Points, in no order, along strands that fork, close into loops and pass close to each other.
Points whose rows are less than 107 apart are linked; no others are. Some points are linked to none.
Git: [-25  19  -9  31  54  16  39 -25 -19 -30  26 -11 -47  20  20   3  19  30
 -18  24 -36]
Luzep: [ 12 -40 -35  17 -49   7 -13  19  12   4  -7 -15  62  28   8 -13 -22 -14
  22  13 -26]
bizo: [-38   8  15  36   0 -31 -11  11 -19  16 -20  -3 -16  30  52 -15  23 -19
  -6  27  -8]
Ret: [ 13  17 -21 -50 -17 -17 -31  17 -13 -14  16   9 -20  -4 -12 -12  40 -41
 -23 -25  25]
nuv: [ 17  26 -14 -40  31  18 -30   3  18   5   0  24 -41 -12 -24  62  52   3
 -13 -22  17]
Sazo: [ 12 -21 -21 -16  -2 -15 -36  33 -15  -2  -6  40  42  -9 -24 -12  20  17
  19 -46   4]
tusi: [-33   8  15  43  42 -18  29  24 -49  21 -20 -23  48  21   7   4 -12  46
  11 -17   3]
tosol: [-58  -8 -22   1 -47   4 -11   5 -16  -2 -28 -18 -13  44  14 -55  -9 -15
   6  -1  26]
dufem: [ 26  16   5  17  42 -11  13 -34   6  -8  41  24  -8   3  20 -22 -18 -18
 -39  26  -7]
Keved: [-12 -28 -23 -20 -48 -19 -40  -3  23 -35   2   5  -6  18 -51  18 -13  21
  34   2  -4]
Gupu: [ 22 -11  18 -22  19  16  20  -4  -1  15  14  35 -24 -10 -18 -27 -43  14
  14 -17  -8]
fosu: [ 17 -13 -35  19  -5   1 -44  27  -6 -29  22  36  26 -10  26 -10  29 -19
  37 -10 -21]
Luk: [-17  -3  25  -4  61 -15  13 -20 -25  40  -6 -54   7  15 -17  29  -4  20
 -34   5  21]
Lala: [  8  17  -7  10  65 -15  -6 -13 -27  20  11 -29 -11   8 -14  34  39  -9
 -50  41   5]
tem: [  8  52 -44  30  49  26  35 -36   7 -39  13  10 -20  -9  15  21  17  39
 -23   7 -37]
dib: [  6  21   5 -12  48  -6 -27   5  15  -2   1  -5  11 -16  23 -10   1   8
 -47 -28  40]
fisop: [-11 -15  -9 -13  33   8 -27   4  -2  23  21  36  35  20  -7  -5  -4   5
  32 -49  35]
beb: [ 13  14  37   4  35  -5  12 -36   2  16   3  10  12 -40 -49  23  39  32
 -10  13  19]
motu: [  7 -17  -1  -6 -88   1  30  16  68 -18  -9  10  17   3  -8  22 -25  -1
   4   7 -35]
delo: [-29 -12  24   5  28 -21 -18 -13 -12  15 -27 -28 -61   1  34  13  34   7
 -12  -1  -5]
zuzib: [-39 -10 -48 -38 -26  -3 -43 -12  15 -26  -9 -10 -33  31 -28  12  19  18
  11 -24  11]
dig: [ -9 -45 -10   3 -49  11 -24 -55  49 -26  -7   5  -9 -18  -4 -18 -31  -2
  -1  34  13]
rupi: [ 11 -36  17 -35  38 -12   4  -3  -3  14  -1  18 -43  14  11  -5 -28  27
 -10 -54 -20]
ramom: [  1 -12   6 -49 -67 -24 -18 -10   8 -28  -1 -56  -4  10 -19 -26 -15 -17
 -15 -24  22]
vanep: [-10  28  16  -3  31  -1   2 -45  38 -13   8  -7   4   2  11  58  59  42
 -27 -31   2]
susuf: [ -8  17  11   8  57  -4  20  -4 -10 -18  -5  -8  19 -36 -41  27  16  75
 -34  -3   3]
nit: [ -6   9 -30  12 -63  13  -4  39   1 -38  17  10 -22  23   2 -11   1 -41
  37  32 -22]
Bidok: [  6  45  14  25 -17  -3  62 -19   4 -18   2   2  -6   8  42 -20  -5  17
 -22  10 -52]
bel: [ 19  11  10 -26  55  -3  36  -6   1 -19  27   3 -41  19   7  17 -28  44
 -46 -35 -36]
Dozag: [ 23  19 -54 -31  -5  -2 -21 -31   9  20  -7 -47  12 -15  23  25   7  -8
 -22  -4 -33]
nep: [ 19  13   3  27 -10  27   5  43 -10  11  23  16  30  -1  12   2  27 -30
  64   7 -21]
ruzeg: [ 13  30 -27  -4 -17  24  28 -38  -4   5 -11  -8  13  -4  30 -64  19 -11
 -40 -21   2]
pak: [  7  12  24 -17 -28 -21 -17   2  19  -1  -7   1   7 -43   4  17   4   1
   9   4  -4]
paded: [-26   0  -6 -42 -11   4 -10   3 -17  36  -3 -19  15   8 -34 -12 -53 -18
  22 -19  67]
bef: [  7  -3 -49  30 -34  13  -4  -7  13  17 -19  14  54   0  -5  -7 -17  -3
  12  52 -30]
tev: [  3  48 -47  20  35  33 -10 -15  18 -35  20  38 -10 -17  31  -7  31   6
  -1 -14   0]
Tesup: [ -2  -5   3  35  44  -4  34   1 -37 -23  13 -14  -2  27  31  -3  33  43
  -9 -20 -55]
Lal: [-23  43 -20 -24  25 -15   6  -4  -2  33  -6   6 -24  25  -6  24 -18  19
 -10  12 -21]
vuti: [ -6  -4  20  21  26 -13 -30  25  -9  34  -4 -22  46 -12  23  -7 -45 -15
  18  19  27]
lozud: [-16   6 -63 -20  22  46 -24 -35  13  31  11   0 -15  35  -1  -2   9 -15
  -5   7  15]
mef: [-13  25   9 -46 -13 -25 -28  53 -33   5  12  -3 -32  -2  -4  -2   6 -41
  20 -26  30]
Pagor: [ 33  31  -9   4  18   7  18 -30   3 -12 -16  -8  16 -50  19 -42  14   4
 -62 -21  24]
nal: [-27   1 -15 -10 -62   0  -7 -19  -5 -23 -14 -43 -38  40 -41 -41  -6 -11
   3  22  31]
nalim: [ 45  29 -47 -16  38  21 -10 -42  19  16  -5 -22  17 -16   1  59  29   7
 -36  -2 -16]
dul: [ 24  26 -35 -30 -39 -13  12 -49  19   8  29  -6  28  18  26   1  -2 -33
 -16  -5 -36]
vido: [  4  29  22   4  -2  13  14 -10 -31  36   4   6 -31 -10 -14 -21  48 -38
  10  28  14]
Leval: [  8  43  -4  17 -51  -4  29  23  11 -13   4  22 -12   4  38 -10  -5 -38
  -2  38 -39]
demud: [  6   5  51  19  25  -3  30 -15 -21  -1  30 -38  29 -19 -20  34  43  15
  14  15 -14]
nimi: [-16  34  18   5  51  -4  -2  -7 -25  31  23   0 -25  18 -13  18  49 -27
  -1  21  30]
betib: [  8 -39  12  25 -41 -16 -20  -5   6 -16 -26   9   3 -18  39 -41  30 -35
 -27   8   9]
pabil: [ 24 -45 -14  -8 -71 -13 -11  -6  41 -42  -5  -2   0  -2 -41  11 -40  -3
   1  29 -16]
voz: [-33   3  19  15 -28  10   8  17  35  16  -2  53   0   8 -24  24 -16  -7
  46  35  12]
vebis: [ 15 -28  33 -10   1  19  25   6   0  44  13   8  13  13  -7   9 -62  -2
  52  -8 -14]
palat: [ -2 -13  39 -18  58  -1  -7 -12   2  25 -16 -42 -10   6  17  12   2  10
 -53 -42  54]
sazi: [-28   9  14  46  16  38  19  -3  20  21 -14  30   6  -7 -10   1 -29  28
  44  40   2]
vibol: [ 21   8 -31  22   5  15   7  -3 -25  35 -25  13  28 -20 -16 -15  13  14
  11  31 -30]
lezo: [  9  17   9   9   0  -8  53   4 -23  15 -20 -11  12  23  25 -23  -2  40
 -14 -19 -61]
Viki: [ 34   3 -46  -2 -50   2  22 -42   8 -40   1  11  36  -4  26 -44   2 -29
 -22 -24 -21]
Nuf: [ 29  35   1  -7  39   8  18 -27   5 -26  -4 -32  12  -6   2  62  61  23
 -73 -17   0]
suzel: [ -2 -52   2   2 -39  18  13  17  25  25  -1  -1  36  36  -1  -4 -67 -11
  33   3  -7]
zefu: [-40  -8  -3  -6 -13 -25 -18   9  -6  14 -10   0  -1  47  55 -23 -13 -11
   3 -24  -4]
gazi: [-19  -2  23 -10  45 -14  40 -15  -8 -48  45  -5  10   3 -13  26  -7  53
 -50  -1 -12]
disu: [-26 -13 -35 -10 -22  32 -17 -25   2  -1 -31 -10 -24  -7   7 -13  46  20
  15 -28 -12]
Kap: [ 37 -26  14  -3   3  -7   0   8  20   0   2  31  -4 -33  -5 -22 -75  -8
 -16  35 -10]
Gareb: [-34   0  38  -2  52 -27  41  -7 -38  31  10 -15 -13  25 -25  49 -47  33
   6  -9  14]
Poron: [-14  -3 -44  -8  -3  28 -17   9 -25  30 -25  -9   1 -11 -19   2  10  22
  50   1 -19]
Kekas: [ 26 -19   6  -3  18  -5 -24  37 -40  33 -20   2  19 -34 -25 -34 -20 -22
   4  12  32]
Sipe: [ -9 -28   7  -9 -42  10 -11  60  -5 -32 -18  -3  -4 -13 -12 -23 -47   3
  42 -21  11]
lekob: [-36  10  -2  22  63  10  -3   8 -26  36   3  -3  17  22  14  18 -12  18
  42 -39  36]
Vuf: [-15 -45   5  25 -35   8 -14  45  24  -8 -18  53 -22  -4 -26  23  13 -11
  44  27  -1]
ranuz: [ 10  23 -59 -27 -19  23 -13 -48  23 -38  24  10 -22 -15 -22 -28  -5 -39
 -32  15  42]
Kov: [ 32 -22 -28   4 -44 -13 -33  28   0 -57  35  19   1  -2  10 -16  -7 -50
  20  13 -17]
setu: [ 33   6 -42 -63 -15   8 -36  -6  18 -31   3  -2 -32 -14 -16  33  32 -24
 -39 -33  22]
Peg: [-25 -10  35   1 -41   8  11   5 -18  42 -43   6 -14 -13 -30  -5  33 -16
  25  13  26]
Sefo: [ 22  -2 -59 -32  -3  16 -36 -10   0   1  20 -41 -11 -22  10   7 -32 -23
  14  17 -26]
dofa: [  0  -3  66  -6  10 -44  -5  47 -35  12   0   3 -10   0  16   2   2 -23
  10 -34  23]
ketin: [  8 -43  71  56  20   2  17  28  29  -3   1  10   3 -20   0  24 -13   1
  15  32   5]
lop: [ -2  14 -19   0 -25   5 -13 -55  28  -9   8   6 -32 -32  18 -10 -12 -44
 -12  51   7]
siki: [ 36 -53  24  17 -51  15   8  27  -3   4 -15  -6   5 -15  16 -30  27 -44
  10  -6  -8]
lubu: [  2 -12  50  33  40 -31  -1  36 -18 -39   7  13  -9 -33 -16  29 -10  34
   5  26 -10]
zup: [ 29 -45   3  16 -68  30  23  64  17 -42 -14  -6  11   0 -21 -41  -8 -11
  14 -22   3]
lud: [  2  -4  43  10  59 -31 -16  39 -28 -17  14  21 -14 -15  -7  19  13  22
  11 -29  15]
lelut: [-26  26  -8 -42 -39 -14 -10  61 -23   1 -16 -15  -8  -2 -10  10 -33   2
  43 -27   0]
givuv: [  1 -46  41  47  17 -19  -7  26   7  22 -17 -13  43   8  34  18 -28   6
  17   7 -11]
tovag: [-21 -34  11 -59 -30 -13 -19 -17   8  18 -21 -33 -12   2 -22 -18 -39   3
 -12 -28  37]
sim: [  4  19  66  21  -9 -32  35   2  -7  32   0 -18  39   8 -11  24  24  -7
  -1  26  -6]
baze: [ -8   8  36  24  -2  -9  21   5   2  10  -3  58  25  20   5 -53  -1  -1
 -20   0  26]
veli: [-10  -2  53  55  24  34  24 -20  26 -13  20  24 -19 -19   7  -7  -9   8
  28  42  11]

A fork is a point with three links, a tip a point with one. Leave the first point through the second and follow the links. Name the first fork or tip that comes.
tev, tem | fosu
zuzib, disu | Gupu
Kov, nit | tev
Gupu, vebis | pabil

A tip is a point with one link. Name the tips that can be reached along the links from each point below, in the order of the rows.
rupi | motu, Kap, ranuz, sim
dul | vanep, Gareb, Peg, Sefo
lekob | tusi, nep, tev
veli | nuv, betib, Kekas, Vuf

How many points has the smallest loop of links through each point below? Write - if it is on no loop.
Pagor | -
lubu | -
Tesup | -
